Points, in no order, along strands that fork, close into loops and pass close to each other.
(in the rows, 128 means zero)
Two points are linked if the straight distance between their rows is under 111. Some points are linked to none.
K337: [120  98 182 115 134 131 124 100 202 225  99 117 150 133 152  40 129 167
 141 108  96]
K744: [141 103 103 138 119 153 138 182 102 154 123 144 180 155  92 168 159  57
 144 154 119]
K551: [149 136 103 158 100 106 118 167 107 146 132 113  83 109 117 137 142 111
 131  68 165]
K167: [ 90 104 133  61 180 138 100  72 112  74 164 106  95 121 160  99 151 149
 161 127  89]
K129: [143 147  99 134 135 180 148 149  73  91 126 110 117 136 119 142 105  76
  77  89 192]
K537: [167 137 128  96 140 168 120 141 101  94 132  81  98 109 126 152 120  66
 116  73 178]
K814: [146 163 150 163 143 120 114  78 131 181 148 150 144 172 126 144 107 118
 135 174 141]
K293: [151  97 137  70 172 170 135 143  94  36 127 132 153 138 122 126 148 124
 134 136  86]
K492: [129 130 123  94 150 124 144 161 180 123 145  94 100  97 147  93 156  96
 127  80 114]
K486: [141 169 107  83  82 164 138 100  79 157 118 128 133 169 123 147 128 108
 126 152 173]
K801: [157 120 209  72 120 157  77 106 203 142 101 112 117 100 169  87 143 178
 152 128  86]
K685: [ 80 160 129 142 120  98 118 146 172 212 123 137 112  82 134 131 151 148
 120 100 156]
K44: [ 74 155 149  87 122 127 119 119 164 116 118  97 149  69 169  95 132 162
 115 108 127]
K330: [109 113 123 140 111  83 123  73 128 185 133 127  59 136 116 113 141 139
 107 126 151]
K719: [154 151 134 195 119 111 141 174 122 114 134 150 102 129 126 148 152  79
 131  98 131]
K363: [132 104 129  88 157 120 107  54 124 119 159 111  83 147 155 110 130 133
 131 150  74]
K189: [150 150 144 158  63 135 118 121 117 122  85 129 159 152 129 142 113  91
 115 142 114]
K79: [137 154 154 205  94 128 173 146 106 124 127 173 142 188 135 107 104 130
  99 152 160]
K274: [ 93 137 134 212 164 145 135 149 109 100 133 148 161 142 137 122  98 124
 117 147 104]
K72: [171 169 134  77 122 113 148 123 122 110 118 126 108 112 106 168 188 138
 161 122 130]
K29: [114 135 125 113 123 173  89 192 158 112 108  80 145  95 147 111 102 115
 140 106 141]
K666: [ 86 144  84 145 107  72 117 155 155 163 159 104 117 100 139 104 125  86
 105  86 131]
K963: [144 161  78 168 120 128  85 171  82 181 155 154 114 171 139 132 139 112
 126 150 165]
K354: [144 167  84 117 106 127 118 167 101 110 112 129 164 103 125 155 121 141
  93 106 169]
K999: [137 191 108 124 143  99 107 140  92 100 129 140 161 134 131 136 174 130
 155 139  95]
K327: [150  85  96 146 117  95 128 124  87 141 156 130  88 199 119  83 138  84
 138 143 108]
K788: [ 89 157 100 167 124  85 115 135 123 111 145 107 141  93 133 158 126  77
 112  92 128]
K112: [116 149 134 135 170 188 110 179 150 113 125 106 146 108 134 136 122 111
 141 147 147]
K689: [146 113 109 117 125 168 113 163 139 136 135  68  75 130 125 110 115  53
 137  74 163]
K159: [ 78 151 166 109 175 138  97  73 194 180 153 125 105  90 164 110 146 141
 116 107 112]
K752: [143 144 102 115 122 143 117 138  71  79  96 153 166 128 135 136 107 149
  70 135 136]
K910: [118  79 138 166 110 123 201 161  91 117 130 160 120 158  78 152 143  99
 151 159 143]
K174: [124  88 102 128 144  95 139 119 118 119 157  92  49  97 107 100 142 127
 136  55 142]
K936: [165 135 120 100 107 129 136 145 109 155 108 150 118 152  89 162 177 146
 177 156 127]
K973: [100 124 163  58 111 142  96 131 148 117  92  96  98  83 146  70 136 177
 141  92 142]
K557: [116 117 136  87 176 126 131 137 211 110 161 112  97  64 176 110 153 136
 121  65  98]
K341: [ 86 116 141 171  71  99 161 126 148 177 115 144 150 122 103 146 104 144
 135 141 153]
K644: [122 130 114  96 104 144 184 184 162 154 117  99 102  87 114 115 158 121
 144  67 193]
K655: [164  84  78  86 172 118 163 176 147  67 162 106 135  70 134 130 111 135
 106  74 126]
K391: [133 138 162  93 172 170 154 134  98  72  98 140 173 145 114 139 150 133
 161 151 103]
K360: [138 134 153 211 157 126 150 119 126 111 145 175 150 174 149 113  98 138
  94 174 111]
K706: [114 133 146 153 114  85 136 114 148  91 106 119 128  94 128 136 126 164
 126 116  94]
K604: [153  87 131 151 169 130 145 157 113  56 118 145  91  96  92 166 132 149
 139  98 104]
K304: [122 127 100 144 121 101 118 123  86 127 118 138 161 151 133  86  85 187
 120 162 120]
K677: [143 168 123 179 130  97 139 167 146  95 145 117 125  92 132 162 128  59
 101  64 141]
K502: [127  75 112 136 141  77 154  95 137 137 153 142  37 121 105 111 156 138
 102  90 125]
K303: [168 124  95 100 143 124 163 179 168  89 141 112 120  91 147 111 142 143
 121  97 104]
K982: [108 139  92 146 114  92  97 124 147 178 149 105 106 147 137  89 138  66
 131 121 125]
K746: [142  84 113 168  80 111 140 108  73 117 113 132 109 191 105 129 130  77
 132 148 117]
K103: [159 118 182 170  63 123 140 123 152 195 110 140 135 179 129  99  94 143
 138 152 148]
K769: [128 154 123  42 108 162 159 116 119 123 104  98 117 138 120 128 132 106
 126 129 181]
K556: [123 133 200  40 127 140  66  88 177  88 130 126 139 101 181  90 148 163
 168 126  95]
K316: [112 190 124 104  92 164 154 112 105 203 128 120 162 154 122 141 120 132
 157 161 189]
K918: [ 92 143 113 127 149 166 137 156 132 126 129  91 142  98 104 173 128  75
 162 104 155]
K178: [144 114 114 140  64 151 151 148 112  99  83 125 168 152 115 161 115  54
 108 117 122]
K278: [148  87 111 181 127  96 166 160  86 113 131 181 124 149  87 161 150 124
 128 142 109]
K378: [134 166 145  95 151 152  57 100 112  69 124 127 163 100 162 174 118 106
 117 137 116]
K690: [181 117 118 145 160 101 123 121 140 160 177 174  85 178 143 114 140 160
 115 170 109]
K261: [145  78  96 117 183 148 145 162  98  72 127 154 175 136 110 132 134 147
 106 151  65]
K67: [130  94  94 185 135  83 117 139  82 141 139 195 170 166  98 155 137 135
 105 180  98]
K108: [117 108 106 114 158 121 159 105 112  69 135 152 172 117 123 160 129 146
  94 158  86]
K457: [131 180 166 112 143 153 138  92 135 199 123 127 159 150 114 121 136 169
 179 160 174]
K539: [117 149 142 131 134 138 154  93 103  77 131 112 102 170 151  83 120 101
 118 120 114]
K125: [124  94 189  94 147 136 105  97 207 168 104 126 123 105 165  67 115 209
 133 116  88]
K739: [ 98 155 125 144 166 163 152 111 116  70 139 133 135 110 135 168  88 120
  71 129 154]
K172: [147  87  96 108 178 163 175 148  86  98 151 138 132 157  93 151 134  55
  99 134 132]
K657: [144 145 107 127 121 131  83 105 107  97 129 133 158 130 165 118  79 181
  71 157 117]
K859: [152 107  97 110 137 141 140 149  72 111 123 134 129 156  79 176 165  76
 144 118 118]
K258: [133 151 132 114  62  74 115 106 146 174 105 102 168 146 127  98 157 136
 163 144  99]
K960: [119 123 169 114 111 151  65 115 138  87  76 105 146  94 130 141 108 155
 144 136 107]
K479: [136  82 113 100 192 166 120 130 134  41 165 131 105  89 159 151 103 163
 108 112  93]
K77: [145 124 167 154 152 154 144 139 121  82 108 132  88 125 109 145 138 147
 154 115 125]
K224: [ 75 134 151 106 132 148  65 159 149  85 111  86 152  65 153 113  99 142
 145 108 119]
K9: [108 127 126 113 136 135 134 124 155 171 152  90 110 161 134  76 138 100
 149 144 126]
K310: [129 164 183 122 145 170 127 119 142 161 112 113 113 145 122 114 159 138
 186 139 148]
K981: [110 151 146  95 117 139 166 124 159 132 117 106 124 136 120 110 142 127
 141 136 145]
K927: [136  99 110  77 173 139 118 149 144  37 172 115 118  54 173 136 117 167
 104  63 116]
K371: [161 130 129 169  62 132 142 143 124 148 111 148 134 166 139 114  95 118
  98 152 152]
K423: [108 116 117 137 107 143 111 147  94 103  84 120 187 119 128 104  82 184
 142 168 137]
K727: [151 140 177 146 154 133 121  51 170 208 153 142 103 177 137 107 119 138
 133 154 137]
K22: [132  87 111 109  84 130 109 141 181 144  95 101 125  94 139 101  77 173
  96 135 118]
K131: [130 125  94 166 161 100 106 141 121 167 147 185 184 132 105 172 121 163
 113 193 131]
K730: [128  77 135 160  79 135 179 167 127 162 149 150 106 170 108 150 123  70
 126 147 178]
K891: [125 170 105 148 102 126 110 174 150 154 105 141 171 112 142 150 107 140
 115 139 147]
K117: [101 119 189 105 134 115 108  62 171 216 101  97 155 127 126  71 130 139
 187 120  96]
K163: [113 176 106 115  71 118 120 159 141 210 114 124 140 107 135 127 141 146
 117 120 170]
K150: [ 87 127 164  40 154 143  83  93 140  58 165 117 111  91 184  84 161 159
 156  97 103]
K703: [121 142 107 102  99  64 187 109 156 128 126 143 152 132 109 146 172 112
 130 149 101]
K469: [122 163 102 146 148 163 173 157 126 119 145 146 117 132 131 138 111 116
  78 127 191]
K573: [103 134 130 138 115  84 197  93 124 143 140 152 171 173 103 121 138 119
 138 186 119]
K232: [132  99 110 124 130 126 122 112 175 134 141 125 114  99 144 141  88 163
  86 145 116]
K995: [128 179 152  84 157 105 123 104 123  79 125 126 137 113 142 151 177 134
 170 115 100]
K428: [142 165 118 154 147 142 104 141 125 177 133 159 191 146 128 147 111 147
 133 186 145]
K722: [142 101 167 162  64  85 120  69 121 191 117 152  46 174 114  97 139 141
 118 122 142]
K127: [141 134 143 127 157 144 154 129 116 108 114 156 188 163 112 150 163 105
 164 184  82]
K636: [139 109  97 127 150 118  82  93  98 118 138 118  83 145 121 131 123 137
 129 150  91]
K856: [126 150 167 128  97  90  93  75 133 202 106  95 165 151 127  84 133 155
 192 136 120]
K901: [129  76 154 195  81 102 127 100  83 152 130 155 105 190  95 136  99 111
 142 180 142]
K582: [ 91 125 126 183 188 152 123 126  92  63 135 134 135 110 114 153  90 147
 101 116 115]
K947: [163  94 122 158 143 112 136 158 143 145 167 155  58 168 130  99 139 116
 133 143 117]
K607: [132 122  88  87  52  85 144 132 132 162 114 124 164 139 107 127 144 119
 146 153 103]
K366: [146 133  93 126 180 125  99 129  88 106 143 121  75 124 124 144 143 121
 135 102 129]
K236: [166  82 117 143 176 142 139 132 115  48 147 155 101 101 127 172 108 147
  83  91  95]
K831: [134 116  98 166  90 172 132 184  76 145 119 130 160 169 110 164 129  27
 129 109 136]
K978: [115 116 116 111  94 156 175 170 155 150 111  96 137  97  96 160 131  83
 144  93 161]
K998: [162 143 115 158 124 121 103 159  97 196 150 172 115 158 106 147 162 145
 164 158 149]
K939: [111 127 145 179  74  82 127 104 136 141  86 133 121 100 108 145 106 164
 127 136 128]
K890: [139 196 112 113 171 127  78 142  94  83 127 144 170 124 154 161 162 116
 105 127 115]
K983: [ 70 133 134 136 159 110 133 108 195 206 152 132  99  82 139 108 157 127
 108  97 133]
K590: [135 153 174 119 134 150  62  71 137  92 102 129 118  92 156 169 103 162
 122 142 118]
K375: [104 114 115 134  97 113 138 158 107  83  85 111 155  85 115 121 108 167
 143 110 127]
K842: [115 146 182 122 172 127  98  27 188 200 159 125 124 132 171  99 120 160
 124 128 103]
K782: [112  92 109 138 150 134 148 100 158  89 149 145 138 133 144 157  89 148
  84 163  83]
K18: [105 100 139  83  97 166 101 130 153 134  81  87 104  84 128 107  82 185
 114 117 163]
K564: [127  78 173 186  84 113 151  89 110 192 134 152 110 193 107 103  77 141
 149 166 183]
K471: [ 93 121 103 137  81 106 180 125 110 144 133 151 172 137  98 158 108 117
 114 166 157]
K491: [154 116  89 120 184  97 124 139  76  91 160  92  79  92 104 131 148 102
 143  46 150]

A piece is all that can be reached along the links. How many separate loops has the piece of each point below (a circle has one, a figure eight two, a Y none), and how many tips (points with one link)?
K112 -> loops 0, tips 3
K557 -> loops 0, tips 2
K636 -> loops 1, tips 2
K172 -> loops 0, tips 3
K982 -> loops 1, tips 1

How many points has the smallest loop of links through each point below? Write - if it is on no loop.
K981 -> 6
K814 -> 9
K337 -> -

Name the points in between on the shortest way along the links from the first point to the second, in order.
K891; K117 -> K354 K752 K657 K304 K423 K375 K706 K939 K341 K471 K573 K703 K607 K258 K856
K189; K690 -> K371 K103 K564 K901 K746 K327 K947
K129; K831 -> K469 K739 K582 K274 K360 K79 K371 K189 K178
K112; K127 -> K29 K224 K44 K973 K18 K22 K232 K782 K108 K261 K293 K391
K607; K330 -> K258 K856 K117 K337 K125 K801 K556 K150 K167 K363 K636 K366 K491 K174 K502
